A landscape with many peaks, sampled at points; each row gives a point and its height.
From any point a climber steps to the highest of the 5 points nearest to it. It stops when none of these is higher. Distance is the straight distance between rows; heights are no part of it.
K_765: [  2  16  -6 -23  -4  31  15  31   5]  (h 121)
K_190: [ 11  27   9 -20 -11  23 -18  30 -21]  (h 161)
K_486: [  2 -29  11  37  13  27  31 -51  37]  (h 391)
K_466: [-15 -22 -32 -14   3 -46  11   2  10]  (h 346)
K_646: [ 17  44  18 -25 -15  24 -36  46 -43]  (h 125)
K_880: [-27 -30 -24   1   7 -69   0 -18   0]  (h 370)
K_846: [ 14  29  36   8  -3  58 -19  19 -17]  (h 183)
K_440: [ 10  16  -6 -17  -4  11   1  25  -9]  (h 232)
K_144: [ 5  2  9  1  3 42 20  2 16]  (h 360)
K_534: [ 12 -15  26  36   6  36  13 -40  23]  (h 441)
K_152: [-34 -34 -32 -40  -9 -85   0  10   5]  (h 311)
K_74: [ 12   3   8  33   2 -23 -27 -32 -20]  (h 398)
K_790: [-10 -28 -10  38  18 -15  29 -45  29]  (h 390)
K_706: [ 15  20  10  -2  -2  22  -9   9 -10]  (h 294)
K_241: [  5 -14   2  38   9  -4  16 -41  17]  (h 416)
K_276: [ 14   7  46  28   0  70 -10  -8   1]  (h 284)
K_520: [  6  -2  -9  13   2 -32 -16 -20 -13]  (h 509)
K_23: [ -2 -10 -13  -4  -6 -48 -20  -9 -14]  (h 400)
K_820: [ -2  -2 -29 -33  -7 -19  10  24   4]  (h 507)
K_145: [  4  39   7 -38 -13  27 -21  56 -31]  (h 162)
K_669: [-21 -33 -22  13  16 -52  17 -26  13]  (h 373)
K_674: [ 20   5  33  38   1  33 -15 -35  -3]  (h 513)
K_607: [ -3  -5 -23  -5   2 -29   9   0   7]  (h 355)
K_506: [  5  10 -18 -34  -9 -18  -7  23 -11]  (h 273)
K_594: [ 3 -8 -8 -3  7 21 37  2 30]  (h 354)
K_688: [-35 -38   1  43  28 -76 -12 -56  -9]  (h 336)
K_586: [ 23  12  28  48   3  12 -31 -41 -20]  (h 437)
K_100: [-21 -30 -15  19  13 -57   2 -33   1]  (h 381)
K_872: [  7  12 -14 -40 -21 -30 -27  25 -26]  (h 296)
K_50: [-11 -32 -16  20  17   3  51 -33  47]  (h 345)
K_680: [  6   6 -10  -6  -4  -9  -1   4  -3]  (h 338)
K_415: [-12  -7  62  11  -3 106 -13  16   8]  (h 220)
K_845: [ -5   0 -26 -35  -1  15  45  29  29]  (h 204)
K_483: [ 18   6  14  20   0  21  -1 -19  -1]  (h 442)
K_73: [  5  28  -4 -41 -13  10 -16  49 -19]  (h 180)
K_624: [ -3  -8 -25 -15   5  -2  43   9  30]  (h 333)
K_278: [ 33  24  39  45  -1  25 -41 -34 -29]  (h 436)
K_118: [ 10   6  -6 -11 -14 -38 -32   0 -28]  (h 520)
K_312: [ 14  -3  13  39   5   4  -2 -39   3]  (h 445)
K_970: [ 26  28  42  27  -3  41 -32 -12 -24]  (h 366)
K_256: [-18 -22 -46 -39  -2 -45  30  18  22]  (h 236)
K_457: [ 18  28   0 -20 -17  -9 -38  22 -39]  (h 607)
K_48: [ -1 -18  -7  11  12  19  40 -23  43]  (h 339)
K_280: [ -3 -13   1  36  12 -32 -10 -44  -7]  (h 417)
K_64: [-13 -15 -33 -48 -15 -51   4  25  -3]  (h 312)
K_752: [ 22  13  12  30   0  -1 -25 -27 -17]  (h 361)
K_936: [-12  30  31 -15  -9  77  -6  61  -4]  (h 126)
K_418: [  0   2 -20 -24  -1   7  27  23  16]  (h 209)
K_231: [ -5  12  -7 -34  -2  41  29  43  21]  (h 45)
K_627: [ 27  33  22   7  -9  17 -39   6 -34]  (h 170)
K_596: [ 5 17 16 -6 -3 53  6 23  8]  (h 248)
K_595: [-11   0  46   4  -4  93   2  24  15]  (h 205)
K_275: [-27 -36 -15  34  24 -60  15 -45  13]  (h 368)
K_778: [-34 -33 -17 -14  -1 -87 -10 -12  -8]  (h 352)
K_659: [ -7 -11 -24 -38 -18 -56 -15  20 -13]  (h 506)
K_297: [ -4  28   5 -35  -5  44   2  60  -4]  (h 129)
K_248: [  9   0   0  12   4  15  11 -14  11]  (h 409)
K_906: [-10 -18 -28   5  12 -24  34 -14  26]  (h 367)
K_920: [-22 -25 -15   9  10 -72 -11 -26 -11]  (h 365)
K_636: [ -1  -7 -12   5   5  -2  22 -12  18]  (h 387)
K_749: [-13  41  22 -30  -9  67 -12  76 -12]  (h 140)

Where does a climber stop that starts at each point below?
K_145: K_820
K_50: K_674
K_706: K_674
K_624: K_674
K_594: K_674
K_297: K_820
K_152: K_820

Write out the way that a climber takes from each point below.
K_595: K_276 K_674
K_231: K_596 K_144 K_483 K_674
K_190: K_706 K_483 K_674
K_48: K_248 K_483 K_674

Two climbers start at each pair of points below. Name the first point that both come to, or write never.
K_906 / K_920: never
K_275 / K_466: K_100
K_520 / K_241: never
K_846 / K_415: K_674
K_669 / K_23: K_118
